Points on a hilly landscape, in no order, each with its height.
From any point a ball rolls to the lowest of the 2 points nearest to it. It stops when none of these is lower. Distance is the straight distance between rows; heights are no part of it.
gisaf height 8.11: [  5 -27 -15 -25 -21   1 -27  -8  -8   0  25 -29 -15 -24   4   4  17  29
  51  13 -14 -10  -8  -1   6]
gevuf height 7.40: [  1  37  32   1 -12 -21   6 -29 -34  40  -5  34 -18  -5   5 -28  10 -11
 -23   5   7  -4 -12 -30  17]
bal height 1.83: [ 18  -8 -11 -10   3   0  -4  -8  -3 -23  30 -36 -14 -27  -1  10 -16  15
  -9   8  16  16 -19 -10  17]
vek height 2.57: [ -6 -21 -15  -2  45  -4 -32  14  24  15  -5  45  56   6  -4 -23  51  45
  10 -10  -6 -17 -29  -3  13]
fot height 6.41: [ 17  29  21  -2 -20  -5  11 -44 -41  29  -9   2 -37 -16  -6  -7 -14 -16
  -5  17  23  -3  12  11   4]
viz height 5.21: [-13  37  10  19  11 -13  12  22  -1  22 -29  56  12  18  17 -19  49 -13
 -10 -22 -25   5 -11 -34   2]
Mef height 5.64: [-18  18  13  17  10 -22  23  24  10  11 -15  49  -8  34   8 -24  34 -24
 -16 -36 -21   6  -6 -45  -8]
Noram height 7.03: [-15   3  -1  33  13 -24  29  17   2 -22  32   8 -15  -1  -5   5  -9 -29
 -38  -4  23  27  11 -22  -4]
nakas height 8.02: [-11   5  10  -3 -20 -31  10  10 -14  16  12  20 -36   3  19 -25  24  -9
  10 -25   4  -1  -9 -55  -4]
Zopi height 2.96: [-11 -22 -27  10  14  18  13  52  38 -44   5  -5  21  14   0  13 -10  -6
 -18 -14  -1 -11  18  29 -24]
Ful height 3.66: [ 26  16 -14  -9   4  24 -35 -32 -12 -12 -17   4   0 -30   3  14  -4   5
  25  39   8  -9  17  76  -8]
piva height 4.85: [ 11  33  -3   7 -19 -19  23  -9 -18 -10  16  -2 -55 -36  20  17  11 -15
   7  11  21  31  10   2  -5]
kos height 7.46: [ -9  32   6  32  19 -24  23  12   2 -12   8  21 -23  -7  14   1  18 -12
 -31  -1   5  32   4 -21  -4]
gen height 3.07: [ 27  -6 -22 -16  12  24 -44 -26   0  -8  -6   4  18 -28 -12  12   3  30
  16  24  14 -24   8  70 -13]
Pum height 6.76: [  8  25  28   7   3  13  -4 -31  -8  41 -57  12  44  39 -20 -11 -21  -4
   1  10 -20  -8  -7   9  17]
Rutif height 1.58: [-21 -38 -15  -5  22  -5 -24  32  39 -10   8  34  18  19   5 -26  37  14
  13 -33 -11 -20 -14 -15 -11]
gaka height 6.04: [ 18  23  18   1 -26 -11   2 -50 -39  16  22 -14 -41 -28  -6   6 -13 -12
  -3  31  35  10   6   9  10]
Nalur height 3.06: [ 14  29  15  15  10  -4   4 -34 -25   9  10  -1  -9 -25 -15   5 -20   0
 -36  29  15  15  -4   2  19]
ref height 7.11: [ 12  34  18  -7 -21 -11  -7 -34 -39  33 -12  22 -35 -13  17 -20  14  -2
   9   5  -7  -8  -4 -20   4]
zet height 5.11: [ 18  20   6   6   3  31  -7 -15  -4   3 -46  -5  18   5  -8  19 -44  -5
 -13  28  -1 -12  27  69 -10]
lud height 1.35: [  7  -1 -20   4   8  10  18  23  15 -34  10 -21 -10  -6   7  21 -21  -8
 -17  -5  12   8  14  20 -14]
Pode height 6.62: [-14   1  12  26   1 -12  36  14   0  -2  18  12   1   9 -10   7 -20 -26
 -53  -5  21   6  13  -5  -8]
Mida height 1.99: [-29 -48  -1  15 -10 -14  10  33  19 -26  31 -22 -19  14  -2 -13  -9 -14
   1 -30   5  20  14 -28 -18]
Sif height 6.95: [ -7  32  25  14   5   3  23   0   3  35 -34  33  32  36 -12 -10   9 -15
 -23  -7 -12  -1 -19 -26  18]
kuda height 3.22: [  9  13 -11   2 -25  10  21  -8  -7 -15  -4 -20 -28 -18   7  24 -25 -13
 -11  13  18   1  25  34 -13]
Nagon height 6.53: [-22  21  18  18  10   2  26  13  18  31 -23  35  48  52 -17 -14  21 -24
 -19 -16 -26   9 -24 -40  25]
davo height 8.37: [ -3 -34 -11 -27  -2   3 -28   6   8  -5  15 -23   1  -4   9  -8  16  36
  32 -11  -9 -18 -12 -13   0]
benap height 4.12: [-23 -12   9  24  43  -9   7  23  26  -9   9   9  31  23 -12  -5   7 -14
 -46 -10 -15  32 -13 -37  13]
zilid height 4.28: [-25  -4  -9  17  41  18  13  41  43 -11 -19  12  58  37 -10  11  13  -5
 -27 -10 -22  13  -6   7  -2]
sifa height 2.89: [-23 -46 -19  20 -10  -8  12  44  25 -53  37 -34  -9  -1   1   4 -21 -16
   4 -25   7  25  28  -6 -21]
bog height 0.07: [ 21 -22 -20 -14   3  26 -10  -5   6 -29   6 -46  15 -11  -8  25 -41  13
 -19  16   9 -12   0  28   9]
duv height 6.96: [ -5   2   5   0 -40 -29  17  -2 -18   5  33 -12 -45 -25  13   5  20  -3
  39  -5  -1  22   8 -28  -5]
fezu height 3.59: [-19 -11   5   5  53   0 -15  17  28   1   2  16  30  21  -6 -14  25  12
 -26  -9 -24  18 -28 -47  15]
mak height 7.22: [  4  30  26   9  -9  18   5 -23  -1  50 -57  32  48  46 -22 -16  -6 -15
  -3  -1 -20  -8 -15 -19  26]
zam height 4.64: [-22 -11   5  13  33   1  17  30  33  -6   1   6  37  42 -16  -1  -1 -25
 -41 -22 -19   8  -5 -16   4]
mezi height 2.94: [ 13 -10  -9 -31   2  20 -34 -27  -9   1  -4 -30  -9 -12   2   2  -2  23
  19  16  -3 -21  -8  20   7]
bomit height 5.63: [ -1 -36   2  -1 -46 -11  20  13  -2  -9  38 -53 -10 -16  -2  29 -14   5
  47   3  -3   5   9 -11  -7]
fure height 8.24: [-15 -13   3   0  -6 -32   1   9  -1  -2  28   7 -35  -6  17 -23  32   0
  21 -28 -10  15  -6 -59  -4]
vesu height 5.73: [ 15  12  16  -2   8  28  -9 -25  -5  19 -46  -8  28  15 -16   2 -42  -1
 -13  14  -5 -21   6  30   4]
bol height 0.81: [ 16 -14  15 -35 -42   8  -9 -32 -22  33 -20 -17  -6  23  -7 -10 -24  -7
  20  -5  -1 -38   4   2   3]
lek height 0.99: [ 18  -2 -35  -8  12  35 -13  12  11 -35  -4 -24  23 -10  -1  30 -33  14
 -16  21  10  -8   5  52   0]
dotim height 2.97: [ 17  35  11  -5  17   5 -40 -45 -26  18 -47  19   8  -7   0 -11   1  10
  16  30 -26  -4   1  25   9]
led height 4.37: [ 29  34  -5   7  20  19 -29 -35 -15  -6 -37  -1  18 -14  -2  22 -31  -2
   9  44  -6   6  24  75  -5]
sede height 2.49: [-31 -20  -3  19  40  -8   1  41  40 -17  -4  31  19  35  -9 -23  33 -17
 -14 -34 -28  24  -8 -25  -8]
Soner height 4.17: [  5  62  26  10   0   0 -22 -17 -24  46 -56  48  17   4  12 -20  21   3
  10  10 -30   5  -4  -3  15]
Subug height 5.30: [-11 -17  19  -7 -38  -2  34  -5 -12  31  25  -6 -10  15 -17   0 -23 -16
 -11  -9  37 -31   4  -9  -4]
nibi height 7.78: [ 13 -16   0 -21 -39  -7 -20 -17 -27   7  24 -37 -26 -22   7  15  19  11
  57  19 -19   6  -7 -14   9]
mulu height 2.42: [ 14  -2 -16  -9  20  26 -31 -15   3  -4 -27   0  23  -9  -3  10 -14  17
   5  26  -4 -18  -1  46  -3]
vem height 1.73: [ 16  16 -22   0  23  28 -20  -1   7 -25  -8  -8  26 -20  -2  27  -7  21
 -14  23   3  -3  -1  51  -2]
rema height 6.39: [ -2 -12   4   4 -43 -22  25   4  -9  -3  48 -37 -33 -28  -2  22   0   1
  42  -3   6  26   3 -24  -1]
legob height 1.55: [-16 -50 -27  -7   6  -3 -16  33  30 -33  32 -23   1  -6   6   3   6  28
  28 -13   5  -1   0   2 -13]
vav height 4.98: [  1 -29 -10  -6 -25  -5  16  15   3 -15  30 -43 -17 -16  -5  19 -22   8
  18  -7   8  -2   9  -1  -3]
suru height 3.56: [ 14  42   9  17   3   3   9 -22 -20  -1 -15   2 -16 -24  -1  11 -15  -6
 -24  23   8  14   6  18   5]
kovuv height 6.21: [ 14  21  27  12  12  15 -13 -38  -8  34 -54  -2  46  27 -22   0 -54  -2
  -5  20 -15  -1   8  30  14]
tafa height 3.57: [ 14  59  22   9  11  -4 -14 -37 -29  29 -47  23   4  -7   2 -12   6   1
   1  27 -22  14   2  11  12]
falu height 3.63: [-16  -8 -20  19  38  14   9  39  35 -30  -7  16  36  17  -5  17  13  -5
 -22  -9 -12   0   7  27 -15]
Labob height 4.07: [ -2 -38 -16   6 -27  -2  29  27   6 -42  43 -52  -4  -4   0  22 -36  -9
   1  -8  19  20  19   1 -12]
rafi height 7.75: [-11  20   7  13   0 -24  17  16  -8  -2  15  20 -33 -16  15  -8  19  -7
  -7 -15   5  15  -3 -32  -8]
levuk height 8.49: [-12 -18  -9 -20   4  -9 -13  15   3  -1  18  -6 -16  -3  13 -17  22  20
  18 -16  -3   1 -13 -34   3]
Sufeg height 1.08: [ 19 -10 -19 -11  22  15 -18  -8   9 -32  18 -38   8 -21   2  21 -20  24
 -25  18  12  16 -15   9  22]
tazug height 3.15: [-17 -14  -5  -4  44  -4 -26  21  27   2  -6  32  38  20   1 -27  44  25
  -1 -17 -25  -2 -32 -36  15]
kipo height 7.36: [ -4  -4   5 -21 -34 -21  -1  -7 -23  15  19 -17 -30 -22  15  -1  23   9
  38   1 -11   6  -2 -26   6]
durog height 1.50: [ 20 -13   9 -36 -15  22 -27 -30 -15  26 -26  -5   5  18  -2 -14 -18  10
  17  -1  -6 -41 -10   6  10]
mel height 4.16: [ 12  54   6   5 -12  -2  17 -20 -25   1 -13  13 -38 -24  18   9   8 -14
  -3  17   7  14  11  11  -7]
Supek height 1.64: [ 13 -12  20 -25 -34   5  -4 -39 -38  31   2 -30 -14   0 -15  -2 -31  -9
  18  17  10 -29  17   8   1]
Febed height 2.02: [-30 -42 -13  11  28  -2 -11  43  50 -25   0  31  20  35  -4 -29  37  -6
   2 -42 -22   0  -4 -14 -19]
zeva height 1.98: [ 15 -22 -40 -15  25  12 -35  -1  23 -36  22 -15  24 -32   1  13  -4  38
   8  13  17  -3 -15  38   3]
Nobep height 0.54: [-27 -33  -1  -5 -19 -10  17  36  14  -7   6  -4 -23  15  11 -20  14  -3
  32 -36  -7 -10   8 -27 -19]
bigi height 6.09: [-22   4  17  20  17 -10  29  22  26  18 -12  38  24  49 -11 -23  25 -30
 -24 -26 -22  15 -17 -43   3]
sene height 6.75: [ 19  42  33  -4 -18 -14  -7 -54 -50  30 -23  22 -29  -9   2 -18  -8 -22
  -1  21   3  -6  15   4   9]
raf height 2.26: [ 17  20 -22   6   1  17  12  14   6 -38  -7 -11 -12 -23  12  31 -17  -8
 -18  18  18  17  12  39  -8]
punuz height 4.06: [ -3   8  -2   0 -28  -4  37   7 -13   3  10  -9 -37  -6   5  13  -7 -21
  -3  -8  18  -4  20  12 -15]
Duron height 2.18: [ -5 -13 -16   5  15  12  15  27  17 -22  -1 -10  13  15  -8  15 -24 -11
 -32  -3   3  -7   5  10  -3]
Zoma height 5.53: [  9  21  15   8 -39 -24  21 -33 -31   6  38 -12 -46 -39   3  20   2 -14
  16  24  36  30   2  -1   4]
Lov height 1.26: [  2 -47 -37 -15  24  15 -21  26  33 -38  25 -26  17 -13   0  10  -7  26
   9  -5  11  -6  -6  16  -8]
Moraf height 0.96: [-20 -38 -21  -5   2 -13 -17  33  26 -27  25  11   2  -6   9 -11  31  22
  38 -24   1  -4   4  -5 -20]
vizen height 2.31: [ 23  12   9 -20  11  11 -36 -44 -18  13 -24  -6   3 -10  -1  -6 -15  19
  -1  24  -7 -12  -5  15  10]
dit height 6.14: [ -7   4  20  15  -3   8  36  -3  -1  20  -3  10  17  27 -20   6 -30 -28
 -48  -2  19 -22   6   6  -3]
karo height 2.58: [ 15 -23 -29 -29  10  13 -33 -14   0 -18  17 -27   3 -27   3  12   1  35
  18  20  12 -10 -10  21  11]
Fevo height 5.70: [ -3 -12  12   0 -22   4  30   4   0  14   2  -7  -6  20 -11   3 -25 -18
 -26 -14  14 -24   3  -6  -6]
Deso height 4.74: [ -1  37   8   3   2  -5  -7   3  -9  29 -42  52   5   7  24 -24  36   2
   6  -6 -18  -4 -10 -17   3]
Lir height 4.71: [ -5  -8  15  -9 -47  -5  31  -1 -17  20  13 -19 -30   2   2   4 -11 -12
  17 -12  13 -18  20  -3 -14]
nifus height 2.50: [ 18  18   2  -6   9  -7 -12 -34 -20   0  19 -18 -21 -32   0   0  -3  11
 -12  22  21  21 -17  -6  22]
vosek height 2.00: [ -5 -28 -20 -10  25  -2 -27  20  27  -1   7  40  31  -1   5 -20  49  32
  14 -22   4 -24 -18  -5 -13]
Mefi height 1.36: [-15 -18  -7 -20 -34   1  13  33   8   6   0   9 -15  19  18  -4  22  -5
  39 -25  -6 -33  12   2 -20]
duzek height 1.27: [-23 -29   3   3 -12 -17  22  23   9  -9  21 -19 -14  13   5  -5  -6  -4
   9 -31   2  -1   3 -28  -8]

Two balls start at each pair of points below. Name the first point that both come to, or write -.
Mef and ref => -
nakas and bigi => -
kovuv and sene => bog
zilid and Sif => -
suru and dit => -

Where does a ball stop that starts at each point below?
levuk => lud
Nagon => vizen
vav => Nobep
Fevo => lud
gevuf => bog
